Each row is a point on a tangle of strands that fork and nearly touch. The rows are in no order.
In the rows, zero is written as 100.
Two points are linked if the straight distance between their rows is under 83. Some points are linked to none.
J586: [110, 101, 131, 138, 130, 108, 158, 94, 106, 120, 119, 105, 56, 94, 125, 114, 107, 70, 74, 89, 72, 118, 97, 90, 131]
J256: [116, 99, 116, 96, 112, 74, 65, 66, 123, 78, 83, 83, 100, 87, 79, 107, 66, 116, 100, 103, 141, 83, 77, 125, 107]
J481: [94, 89, 115, 128, 109, 96, 134, 117, 113, 137, 118, 88, 90, 110, 98, 119, 124, 113, 105, 98, 88, 108, 112, 119, 121]
J915: [105, 69, 72, 102, 102, 77, 126, 137, 136, 99, 118, 108, 102, 144, 102, 123, 91, 100, 130, 121, 91, 111, 47, 89, 86]
J75: [107, 140, 97, 86, 88, 107, 119, 113, 70, 108, 106, 87, 97, 160, 106, 77, 132, 110, 103, 65, 86, 110, 87, 103, 69]
J404: [96, 114, 114, 56, 85, 84, 69, 111, 108, 105, 88, 83, 115, 148, 85, 94, 101, 137, 114, 107, 88, 78, 66, 129, 81]
J975: [104, 126, 102, 84, 86, 128, 97, 55, 87, 107, 82, 73, 112, 47, 89, 71, 85, 85, 82, 129, 122, 103, 120, 91, 112]
J964: [75, 43, 103, 91, 104, 93, 82, 142, 128, 96, 119, 123, 108, 85, 89, 120, 88, 87, 91, 139, 120, 105, 91, 123, 91]
J941: [93, 129, 115, 34, 81, 107, 58, 90, 90, 104, 81, 70, 121, 124, 88, 98, 62, 80, 108, 116, 147, 105, 85, 126, 78]
J436: [76, 131, 106, 114, 115, 118, 92, 116, 64, 101, 81, 109, 109, 49, 87, 122, 121, 82, 80, 87, 109, 107, 109, 113, 107]
J784: [70, 107, 133, 102, 107, 98, 91, 72, 100, 77, 99, 78, 123, 76, 113, 129, 108, 100, 59, 100, 107, 53, 88, 106, 81]
J274: [89, 104, 107, 100, 87, 114, 91, 77, 89, 111, 95, 93, 90, 118, 82, 104, 112, 137, 116, 84, 83, 138, 82, 114, 138]
J951: [94, 118, 114, 41, 74, 105, 74, 108, 95, 106, 74, 78, 114, 127, 81, 101, 92, 121, 115, 106, 118, 86, 72, 129, 73]
J45: [106, 129, 96, 127, 108, 136, 130, 79, 86, 106, 103, 89, 92, 116, 112, 64, 95, 101, 125, 62, 78, 118, 147, 70, 136]
J344: [140, 145, 94, 50, 72, 104, 89, 88, 66, 76, 74, 111, 117, 128, 90, 49, 108, 97, 119, 88, 76, 114, 107, 78, 97]
J268: [95, 66, 74, 135, 106, 98, 95, 119, 124, 78, 116, 142, 90, 84, 111, 122, 91, 85, 75, 97, 92, 98, 115, 79, 100]
J482: [60, 112, 114, 102, 132, 103, 71, 101, 87, 83, 85, 83, 115, 58, 107, 107, 92, 71, 73, 102, 154, 79, 111, 128, 95]
J79: [109, 82, 92, 130, 91, 106, 114, 111, 106, 99, 111, 129, 69, 98, 115, 109, 93, 95, 96, 74, 72, 108, 123, 83, 115]
J855: [84, 118, 126, 140, 142, 84, 162, 129, 94, 106, 114, 94, 101, 106, 133, 136, 126, 66, 67, 94, 80, 98, 78, 91, 98]
J642: [98, 87, 95, 80, 95, 76, 93, 112, 121, 112, 103, 101, 112, 117, 73, 114, 101, 137, 129, 120, 96, 84, 81, 125, 87]
J106: [85, 143, 92, 117, 95, 150, 110, 72, 74, 99, 86, 101, 108, 62, 116, 67, 106, 92, 98, 96, 79, 94, 132, 64, 112]
J582: [110, 91, 103, 93, 79, 113, 123, 135, 76, 120, 108, 67, 81, 107, 106, 82, 110, 112, 119, 104, 97, 122, 104, 99, 88]
J179: [128, 84, 115, 99, 74, 92, 129, 70, 106, 128, 104, 130, 77, 124, 108, 108, 122, 110, 99, 95, 74, 131, 87, 109, 105]
J446: [81, 88, 80, 137, 127, 91, 145, 103, 144, 102, 132, 112, 118, 105, 124, 139, 133, 80, 81, 123, 83, 93, 94, 76, 93]
J809: [103, 106, 110, 84, 77, 109, 117, 122, 76, 126, 99, 82, 89, 139, 99, 102, 124, 116, 120, 89, 97, 118, 79, 116, 76]
J992: [86, 81, 112, 102, 117, 96, 96, 135, 110, 108, 98, 118, 103, 55, 72, 136, 105, 94, 93, 126, 118, 93, 102, 133, 103]
J457: [98, 72, 63, 135, 110, 94, 98, 145, 110, 84, 113, 85, 89, 111, 108, 85, 78, 108, 108, 99, 104, 112, 70, 86, 98]
J140: [110, 80, 91, 99, 101, 67, 121, 121, 119, 113, 119, 96, 103, 153, 97, 103, 119, 126, 139, 109, 88, 98, 67, 99, 83]
J801: [105, 81, 122, 77, 71, 108, 82, 93, 72, 104, 83, 116, 85, 86, 88, 114, 99, 96, 107, 97, 121, 118, 81, 112, 109]
J597: [109, 109, 87, 83, 73, 118, 83, 85, 67, 118, 96, 67, 110, 69, 95, 73, 97, 92, 100, 136, 114, 111, 110, 94, 109]
J160: [102, 85, 101, 96, 88, 92, 109, 128, 74, 96, 128, 134, 67, 129, 121, 98, 98, 67, 92, 83, 96, 113, 69, 94, 56]
J29: [53, 116, 87, 99, 121, 98, 74, 109, 123, 119, 104, 95, 120, 77, 76, 137, 92, 115, 117, 109, 96, 65, 93, 117, 105]
J77: [102, 77, 65, 111, 106, 78, 115, 120, 143, 117, 124, 106, 93, 117, 108, 139, 102, 80, 115, 134, 90, 125, 68, 91, 103]
J473: [106, 70, 89, 87, 77, 108, 98, 136, 85, 87, 116, 128, 87, 124, 114, 90, 90, 91, 109, 80, 101, 105, 98, 78, 62]
J165: [127, 100, 95, 94, 91, 99, 100, 90, 86, 97, 101, 102, 99, 93, 90, 64, 103, 130, 118, 86, 80, 98, 129, 94, 98]
J631: [99, 131, 89, 92, 99, 124, 84, 60, 84, 85, 83, 85, 126, 51, 103, 70, 80, 68, 78, 114, 125, 77, 134, 79, 105]
J911: [102, 91, 93, 90, 83, 92, 121, 132, 109, 105, 124, 122, 84, 149, 118, 121, 122, 76, 72, 107, 87, 109, 62, 108, 48]
J704: [87, 130, 101, 75, 100, 110, 69, 77, 105, 110, 88, 56, 124, 87, 66, 104, 80, 122, 117, 114, 110, 91, 103, 113, 124]
J880: [126, 140, 83, 72, 73, 119, 112, 111, 66, 97, 98, 93, 105, 144, 117, 55, 111, 91, 116, 77, 79, 111, 108, 70, 79]
J831: [130, 86, 108, 97, 86, 81, 140, 79, 110, 129, 120, 133, 69, 125, 122, 117, 109, 73, 95, 99, 69, 142, 92, 90, 102]
J968: [109, 133, 90, 56, 83, 102, 87, 87, 92, 104, 71, 79, 138, 109, 56, 89, 102, 126, 127, 111, 96, 112, 120, 109, 130]
J613: [113, 136, 71, 112, 90, 131, 112, 81, 84, 108, 90, 93, 111, 98, 112, 56, 102, 99, 107, 96, 71, 108, 146, 66, 135]
J56: [90, 112, 113, 127, 131, 97, 120, 134, 89, 100, 102, 124, 101, 58, 85, 144, 128, 84, 82, 103, 101, 98, 95, 113, 102]
J374: [111, 101, 115, 109, 101, 114, 93, 79, 104, 90, 84, 135, 76, 45, 94, 76, 78, 104, 99, 88, 96, 79, 119, 101, 85]
J459: [93, 83, 82, 124, 102, 102, 115, 133, 88, 108, 121, 74, 77, 91, 100, 91, 96, 105, 116, 100, 109, 114, 92, 90, 93]
J689: [79, 121, 79, 134, 108, 116, 103, 122, 83, 79, 81, 100, 110, 88, 124, 107, 110, 102, 83, 72, 85, 74, 116, 76, 90]
J52: [68, 123, 122, 134, 123, 104, 141, 133, 72, 113, 103, 80, 110, 95, 126, 120, 138, 92, 82, 84, 86, 94, 92, 95, 89]
J440: [96, 110, 65, 135, 109, 118, 117, 141, 109, 76, 91, 94, 96, 84, 117, 82, 89, 108, 91, 80, 82, 90, 138, 70, 91]
J562: [107, 94, 69, 106, 111, 77, 68, 120, 106, 85, 87, 81, 114, 83, 73, 76, 85, 125, 108, 111, 117, 94, 95, 112, 86]
J16: [88, 90, 82, 142, 115, 98, 95, 104, 117, 93, 114, 86, 101, 110, 116, 123, 124, 119, 92, 103, 81, 69, 87, 86, 115]
J123: [99, 64, 126, 69, 90, 89, 69, 99, 82, 103, 105, 114, 83, 89, 99, 99, 92, 84, 99, 111, 134, 102, 75, 130, 81]
J501: [110, 98, 109, 136, 115, 110, 153, 73, 115, 112, 113, 116, 65, 115, 122, 113, 94, 85, 94, 64, 73, 111, 122, 85, 133]
J757: [105, 115, 97, 113, 105, 110, 102, 80, 95, 100, 93, 84, 112, 80, 84, 82, 119, 137, 99, 89, 89, 91, 130, 106, 113]
J218: [94, 110, 103, 124, 118, 90, 107, 69, 115, 107, 101, 107, 123, 106, 70, 118, 133, 141, 110, 91, 84, 89, 109, 120, 126]
J649: [91, 103, 81, 118, 117, 75, 95, 96, 119, 114, 116, 106, 112, 93, 64, 123, 112, 132, 129, 107, 94, 79, 86, 121, 107]
J271: [127, 106, 118, 54, 95, 64, 51, 99, 100, 65, 97, 59, 123, 110, 79, 59, 73, 116, 99, 106, 96, 94, 103, 103, 101]
J278: [105, 84, 75, 74, 77, 115, 79, 128, 80, 92, 96, 127, 91, 100, 113, 66, 77, 83, 108, 96, 104, 103, 129, 77, 72]
J169: [109, 57, 98, 95, 97, 74, 72, 79, 131, 90, 106, 100, 88, 93, 111, 111, 85, 106, 84, 139, 110, 84, 72, 103, 92]
J815: [71, 85, 94, 134, 124, 95, 120, 109, 140, 114, 129, 92, 121, 111, 113, 131, 139, 111, 97, 132, 86, 70, 85, 96, 103]
J134: [88, 61, 112, 68, 95, 79, 79, 121, 104, 106, 116, 128, 101, 106, 92, 115, 99, 82, 101, 129, 127, 102, 70, 129, 64]
J934: [103, 73, 119, 104, 112, 105, 82, 91, 108, 86, 80, 126, 82, 46, 114, 97, 83, 80, 72, 100, 133, 77, 121, 113, 95]
J470: [115, 93, 115, 59, 67, 118, 86, 75, 77, 81, 67, 108, 94, 102, 79, 103, 97, 117, 118, 89, 116, 112, 82, 98, 109]
J318: [113, 95, 111, 134, 117, 106, 143, 83, 108, 113, 105, 95, 70, 144, 120, 71, 87, 105, 121, 53, 86, 110, 129, 79, 126]
J64: [113, 104, 125, 79, 86, 125, 85, 53, 94, 78, 82, 115, 87, 60, 86, 65, 65, 109, 100, 87, 103, 104, 124, 101, 101]
J460: [70, 92, 111, 96, 122, 98, 54, 100, 95, 108, 94, 95, 104, 65, 87, 108, 73, 82, 97, 108, 154, 99, 112, 140, 114]
J725: [115, 106, 130, 54, 71, 124, 90, 53, 89, 72, 75, 105, 95, 92, 82, 74, 85, 128, 103, 86, 103, 117, 112, 93, 112]
J634: [74, 125, 93, 85, 116, 99, 69, 93, 122, 88, 87, 72, 134, 86, 67, 132, 88, 126, 117, 104, 105, 56, 112, 112, 123]
J587: [82, 106, 120, 72, 107, 106, 66, 80, 89, 99, 83, 95, 115, 69, 76, 108, 72, 78, 117, 107, 166, 114, 112, 136, 119]
J743: [101, 76, 96, 115, 91, 89, 69, 73, 122, 105, 112, 92, 91, 99, 110, 119, 104, 117, 85, 120, 83, 83, 74, 104, 117]
J756: [77, 130, 112, 99, 117, 112, 72, 70, 79, 72, 77, 77, 123, 61, 115, 93, 84, 65, 68, 94, 156, 75, 112, 98, 90]
J97: [127, 91, 116, 103, 105, 74, 125, 117, 116, 109, 104, 106, 104, 179, 113, 58, 115, 127, 115, 72, 85, 102, 121, 95, 88]
J191: [84, 70, 95, 125, 111, 105, 84, 107, 116, 76, 96, 138, 93, 61, 121, 109, 96, 79, 59, 104, 112, 74, 109, 100, 91]
J606: [110, 69, 112, 89, 109, 75, 60, 81, 134, 71, 100, 82, 101, 99, 104, 101, 56, 107, 87, 118, 143, 70, 85, 111, 97]
J510: [98, 78, 76, 137, 120, 89, 127, 101, 134, 82, 132, 132, 99, 83, 121, 128, 118, 70, 81, 113, 82, 93, 104, 65, 91]
J619: [131, 80, 111, 120, 118, 71, 144, 84, 123, 121, 101, 106, 89, 174, 111, 85, 95, 103, 116, 62, 97, 113, 121, 96, 118]
J656: [69, 129, 106, 125, 104, 122, 95, 108, 62, 90, 80, 109, 97, 62, 120, 107, 113, 83, 70, 71, 92, 101, 111, 91, 92]
J547: [130, 92, 104, 95, 89, 90, 123, 110, 101, 96, 110, 116, 95, 142, 106, 69, 109, 129, 121, 81, 70, 97, 119, 88, 80]
J721: [128, 129, 88, 50, 73, 98, 84, 82, 74, 89, 83, 91, 136, 121, 73, 65, 99, 109, 114, 108, 87, 113, 118, 89, 122]
J983: [106, 95, 103, 115, 85, 90, 104, 63, 105, 121, 102, 113, 84, 120, 91, 109, 117, 129, 99, 95, 76, 138, 71, 120, 128]
J430: [105, 122, 116, 134, 138, 88, 152, 100, 110, 118, 109, 105, 87, 90, 129, 138, 134, 63, 69, 107, 81, 114, 75, 89, 108]
J886: [103, 91, 59, 116, 94, 123, 80, 135, 92, 81, 100, 97, 96, 84, 120, 67, 80, 89, 102, 102, 100, 95, 129, 60, 102]
J383: [102, 116, 91, 48, 68, 106, 62, 92, 72, 114, 82, 74, 123, 105, 88, 80, 75, 78, 104, 129, 135, 112, 100, 112, 101]
J47: [123, 83, 88, 108, 103, 73, 133, 105, 119, 121, 129, 118, 77, 109, 106, 145, 105, 57, 104, 118, 88, 139, 86, 91, 110]

A fork is a point with three links. Follow the links from the first point to the second and name the forks in between, in order.
J404 / J613 | J642 J649 J318
J56 / J501 | J268
J97 / J631 | J649 J642
J606 / J29 | J268 J501 J318 J649
J586 / J29 | J501 J318 J649
J941 / J582 | J642 J649
J179 / J941 | J642

Follow the links from the first point to the second, and from the first to the third. Name the last point that the two ways share.
J975 / J757 / J582 | J649
J964 / J45 / J743 | J268
J587 / J547 / J968 | J649
J106 / J52 / J344 | J318
J634 / J975 / J983 | J642

A fork is a point with three links, a tip a point with one. Leave the first point through the second and follow the links. Name the first fork or tip that comes.
J140 / J915 | J274
J75 / J880 | J649
J123 / J134 | J911
J274 / J983 | J642
J169 / J743 | J268
J968 / J721 | J457
J446 / J815 | J256
